Each row is a point on a landscape with many valleys, with its height.
From any point a ball rolls to the lowest of the 2 points nearest to it. It stops when none of these is lower. Distance is the straight distance between rows; heights are no part of it.
mobar: [123 180  77 133 200 119  85 153 112 147  95 114 125  70 106 103 129 185
 112 128 164 107  67]  height 3.07
bir: [102  95 102 112 119 157 129 102 117 106 106 101  79 156 117 169 102 136
  79 126  96 123 159]  height 3.56
Vezu: [142 163 153 113  95  88  84 126 120 192 131  97  97 107 132 134 114 158
  48 185 131 125 135]  height 3.76
Fasi: [147 141 192 143 112 147 112  58 159 167 119 147  64 149 128 125 147  94
 131 136 113 170 126]  height 1.10
rur: [178 138 174 154 172 136 149 125 134 130 137 147 115 119 115 132 144 106
 128 149 129 139  93]  height 3.04
suti: [147 125 145 116 147 154 163 207 167  39 126 126 146 187 141 132 116 138
 222 144  89 109 114]  height 2.87
Dugok: [ 77 140  37 129 152 101  79 124 179 146  85  91  65 104 124 146 112 153
  87 121 150 148  84]  height 6.41
fefa: [180 106 158 126 151  77 181 214 127 109 125 153 165 155 147 133 113 108
 186 155 121  86  58]  height 4.21
tisoz: [127 136 127 133 141 103 175 133 118  94  89 150 153 114 131 143 117 156
 147 112  83  64 180]  height 5.43
doru: [150 135 171 122 123 171 125 191 147 103 109 173 156 146 169  96  97  98
 200  99  93 119 131]  height 2.13
vakik: [116  97 141 136 113 168 124 152 114 127  87 125 114 128 153 117  89 122
 130  79  90  97 187]  height 2.79
donag: [143 126 155 132 103  80 120 102  93 166 127 139 139 123 150 110 128 120
 118 124 123  80 102]  height 3.28
momi: [145 107 176 139 139 116 168  99 101 151  93 167  65 147 153 126 130 104
 128 104  95  90  81]  height 5.74
kabit: [150 114 143 108 160 152 119 148  99 191 170 106 104 125 126 100 139 113
  94 136 178 149  51]  height 2.19
saz: [178 113 145 115 164  95 191 191  73 135 118 151 110 135 126 148 119 120
 146 144 124  94  38]  height 4.40
nuko: [146  92 110 116 169 168 158 168 162 105 137 118 157 128 162 108 132 124
 161 119 133 113 142]  height 3.47
zesu: [114 128 145 174  71 137 120  78 154 165 150  90 126  87 124 148 117 129
  94 108 114 138 181]  height 5.56
rokas: [105 182 125 122 117 131  93  94 165 132  92 150  64 162  89 142 101 137
  86 143 119 185 132]  height 6.70
kun: [110 109 105 160  54 122 111 108 124 168 132  91 127  97 148 121 100 122
  93  73 119 121 171]  height 5.70
zodo: [131  78 106  84 115 152 130 139  86 140 171  85 106 155 137 119 141 147
  89 123 149 161 134]  height 1.03
ziri: [127  88 104 120 172 122 125 100 118 132 161 132 114 180 107 103 181 137
 141 104 161 129  58]  height 3.74
Mazo: [106 167  80 105 176  77  76 152 104 143  91 120 144  94 106  90 146 139
 116 149 179 113 107]  height 3.37
Pev: [133 153 121 137  96 106 131  97 141 153 166 130  88 140 113 176 134 196
  64 167 105 165 119]  height 5.18
koduk: [187 106 154 131 115  92 187 219 161  96 163 111 183 135 174 130 112 114
 200 138 117  92  76]  height 4.04
bimu: [111 155 112  84 143 148 119 125 113 100 134 159 150 185  94 110 131 155
 119 127 157 168 136]  height 4.61
mulit: [ 88 141  86 100 117 119 100 123 140  73  86  92  78 122  84 176 120  91
 101 172 117 164 181]  height 4.34
mit: [ 85 102  73 121 143  97 115 112 117 105  84 116 105 176 104 133 144 118
 125 125 131 117 120]  height 3.78
Sotid: [ 57 109  65 108 121  96 108 129 117  80  98  96 139 130 126 135 146 103
 132 144 149 133 158]  height 4.14
fave: [138  83 179 120  98 154 106  87 109 155 139 132 110 180 133  82 176  70
 133 122 131 162 142]  height 2.50
Ruri: [114 176  99 151 101  96 140  87 137 105 164 179 176 145 111 145 149 164
 158 116 136 147 130]  height 2.76
bof: [ 82 157  67 144 124  98  80 128 170 178  75 104  88  73 137 141  91 127
  87 104 142 117 134]  height 6.28
Kav: [148  99 184 133 124 105 148  81 127 119  99 170 101 176 123 132 144  91
 160 116  94 113 129]  height 5.86
fetav: [104 168  80 128 131  94 126 142 123 119 126 135 159  73 133 128 110 187
 125 116 154 101 153]  height 1.74
Sezu: [ 96  90 115 119  78 171 116 117 128 103  98 108  94 155 134 131 110  99
 127  89 103 126 195]  height 3.15
nov: [162 170 192 152 105 141 129 106 120 185 145 162  73 134 171 107  96  98
 122 107 129 159  70]  height 2.43
gar: [108 126 118  96 119 144 144 155 105  82 144 148 177 175 143 116 120 158
 158 122 125 131 141]  height 4.85
zuga: [154 153 146 123 133  99 123 121  96 178 133 111 130  99 126 122 129 146
  80 157 127  81 103]  height 3.49
lafu: [ 87 169  77 113 137  91  73 107 161 134  78 114  57 135  84 145 120 149
  83 146 128 155  88]  height 6.55
viked: [147 103 151 146 140 130 173 135  93 144 120 118  66 123 152 147  95 132
  98 104 102  82  86]  height 5.63
gefe: [162  82 167 147 125 163 135 175 134 125 125 154 137 117 171 118  89 113
 158  87  88  97 141]  height 2.48
kizi: [150 116 152 149 119 125 169 111 111 124 129 152 124 127 145 156  97 153
 121 104  80  69 143]  height 5.53
Sevun: [131 146 144 142 132  97 132  71 149 133 142 125 114 134  98 154 152 165
 101 169 115 143 138]  height 5.01
mibov: [120 187 111  92 102  87  78 147 124 163 128 114 140 119 110 122 130 154
  82 156 162 149 140]  height 4.07
nufid: [ 93 123  81 179 116 113 125  51 200 136 130 129 139  78 113 137 135 103
 138 104 141 157 140]  height 5.95
motok: [119 145  86 135  93 123 121  94 128 159 181 116 108 129 135 156 117 195
  75 108 156 150  90]  height 5.37
Tet: [169 103 177 108 114 159 102 174  81 171 156 127 139 148 162  84 117  77
 126 102 150 138 111]  height 2.30
sipon: [ 77 158  93 120  91 141 108  97 137 117 128 148 139 165 111 123 115 112
 143 112 155 185 143]  height 4.91
tabip: [150  83 143  82 122 137 128 156  60 153 163 104 110 158 144 105 139 148
  93 147 152 133  79]  height 1.67
suzav: [121 146 142  93 149 124 111 156 111 137 102 120 157 107 125 110 143 102
 106 148 152 108 173]  height 3.96
Geviv: [127 105 111 143 144  91 139  73 124 117 133 129 183 104 107 137 186 145
 152 143 140  97 152]  height 4.64
nof: [164 122 146 142 199 142 133 136 113 143 152 152 103 128 110 115 148 100
 120 126 163 182  29]  height 2.65
ber: [143 106 107 133 179 134 164 103 118  99 164 140 123 169  95 134 161 165
 142 138 138 140  83]  height 3.98
bido: [121 120 105 106 167 149 127 119 135  89 104  80  82 123  90 152 127 151
  92 157 138 138 173]  height 3.92
bav: [165 136 181 111 134 145 161 210 122  75 133 172 159 171 167 131  84 129
 183 129  91 114 132]  height 2.49
kaze: [112 131 164 162  49 169 118  92 149 153 133 119 143 113 133 134 125  92
 128 116 109 152 199]  height 5.42
Bik: [172 164 146 131 183 102 147 154 108 128 134 110 121  44 104 146 125 165
 106 198 129 118  99]  height 4.87
dip: [130 128 145 155 130 134 158 120 148 122 108 149 174 109 125 141 145 107
 170 119  87  94 192]  height 5.31
Famob: [156 162 132 129 172 106 151 167  75 138 132 174 128 121 102 128 127 166
 139 147 121 105  33]  height 4.57
Pab: [ 92 136  54 156  75  93  93  75 194 140 152  98 131  86 117 168 132 101
 103 153 150 178 135]  height 5.76
kubu: [ 74 156  50 161 140 124  92  95 185 125  96 106 115  69 114 150  97 118
 120  91 150 149 152]  height 6.13
favu: [162 159 139 105 178 127 143 140 144 127 142 106 103  70  86 160 127 178
  93 195 112 142 154]  height 5.02
Vis: [112 156  95  99 168  93  82 122 153 146  91  99 156  77 111 110 158 108
 106 154 164 123 142]  height 3.66
vupo: [152 111 119 158 166 109 156 105 125 102 168 107 163  80  74 138 183 157
 140 160 125 137 145]  height 4.47
Bosa: [104 198  96 149 110  85 122 113 131 131 145 179 191  97 135 113  96 166
 130  95 141 116 147]  height 2.23
Gebo: [136 184 146  99 137 137  96 137 111 153 145 160 136 154 112 114 112 149
  95 134 166 150  96]  height 4.36
Sof: [126 103 155 103 128 169 124 164 105 101 111 101 176 133 130 108 143 100
 127 152 127 116 200]  height 4.19
roge: [ 99 145 119 139 131 153 119 103 157 114 117 148 159 127 121 108 141 103
 155 121 136 146 161]  height 5.14
nud: [133 130 205 153 115 172 159 126 147 106 147 174 162 165 137 114 142  97
 183 124 104 152 153]  height 3.33
kapu: [159 151 199 134 159 164 163 149 133  98 126 188 130 133 118 136 121 115
 138 129 108 145 151]  height 3.38
Belub: [163 106 130 147 151 110 149 203 182 104 147  93 156 112 176 124 110 129
 215 101 116  71  73]  height 3.88
siti: [163 131 116 123 184 100 163 158  86  93 128 139 139  88 111 133 137 174
 125 157 123  84  87]  height 4.72
Momu: [141  82 193 137  74 185 120 115 123 133 119 137 142 186 137  99 154  78
 172 115 102 158 147]  height 2.94
Tevo: [130 131 159 129 103  93 134  75 116 122 115 134 140 124 103 139 179 111
 112 153  97 105 166]  height 4.82
nok: [101  96 125 131  73 162 155 159 125  85 158 121 187 187 142 143 118 169
 173 126  97 115 192]  height 4.84
pobu: [ 76 106 114 127  64 192 139 145 154  74 111 136 176 170 138 139 127 121
 193 115  97 114 181]  height 4.66
dirok: [172 124 175 145 130  91 146 132 106 168 156 157 159 114 161 100 150  97
 145 124 142  98  57]  height 3.02
tuv: [111 155  50 144 151  99 112 119 100 178 111 117 118 100 108 132 143 179
 103 119 147  92  75]  height 2.75
bufad: [154 158 200 110 135 141  89 115 135 164 100 145 106 131 131 112 127  70
 103 123 108 149 157]  height 1.95
feri: [126  89 111 126 172 170 151 177 166  57 132 115 160 156 156 120 117 150
 213 132 107 110 144]  height 3.20
bosu: [150  97 109 150 166 135 156 170 154 110 149 125 172  62 167 124 111 134
 174 105 138  72 106]  height 3.70
Fub: [ 68 122  63 102  88 118 110 117 118  64  93  80 116  96 129 168 123  81
 118 173 143 134 196]  height 4.46
vevun: [ 87 112  65 117 120  87 112 126 108 141 127  95 137 112 136 127 118 159
 100 103 161  95 114]  height 2.31
favuk: [ 99  86  85 134  78 149 124 158  94 139 156  80 142 101 186 112 107 151
 118  77 144 124 185]  height 5.85
nos: [131 107 135 100  99 163 105 128 108 162 183 111 147 140 148 104 134 114
 106 110 171 163 136]  height 1.75
tige: [140  78  97 121 143 145 169 119 123  80 168 102 138 140 106 145 168 163
 133 142 133 149 145]  height 4.22
Ved: [147 121 207 138 132 152 121  84 130 165 145 147  72 149 149  89 153  86
 131 107 136 161  84]  height 1.83
dake: [178 109 192 118 129 122 123 166 107 165 140 178 129 162 144  92 127  69
 155 106 141 123  73]  height 2.68
fab: [103  99 133 118 105 179 137 136 143  82 102 100 180 151 112 130 162 111
 186 159 102 125 200]  height 4.44
rolo: [ 81 152 133 151  31 145 125  59 154 137 125 165 137 152 125 146 117  79
 148 115 119 193 164]  height 5.21
tuzu: [ 98 138  67 156 110 124 113  93 165 140 173 100 102 102 110 154 122 149
  91 133 159 179 132]  height 5.57
zisu: [124 109 122 111 161 126 117 105 128 145 123 115  91 142 117 126 150 115
 103 112 133 120 108]  height 3.42
bes: [157 158 196 126 156 167 113 146 109 147  98 144  79 123 145 118  72 107
  86 120 105 144 132]  height 2.47

Call two points neighbours if one is among the 2 nearest of the other. Go from one point of each pair to the other, from neighbour to neighbour, staying as low as possible. Name the highest point that can't be avoided.
Fasi / zodo | kapu
fetav / Fasi | gar
zisu / doru | Fub

For each start below, name every point that the ball comes to, in order.
siti | Famob, saz, fefa, koduk, Belub, bosu, nuko, feri, suti, bav, doru
Pab | tuzu, motok, Pev, Sevun, Tevo, Geviv, vupo, tige, ber, ziri, zisu
mibov | Vezu, zuga, donag, dirok, dake, Tet, nos, zodo
Kav | Tevo, Geviv, vupo, tige, ber, ziri, zisu
pobu | fab, Sof, suzav, Vis, Mazo, mobar, tuv, vevun, fetav
kapu | rur, nof, kabit, tabip, zodo
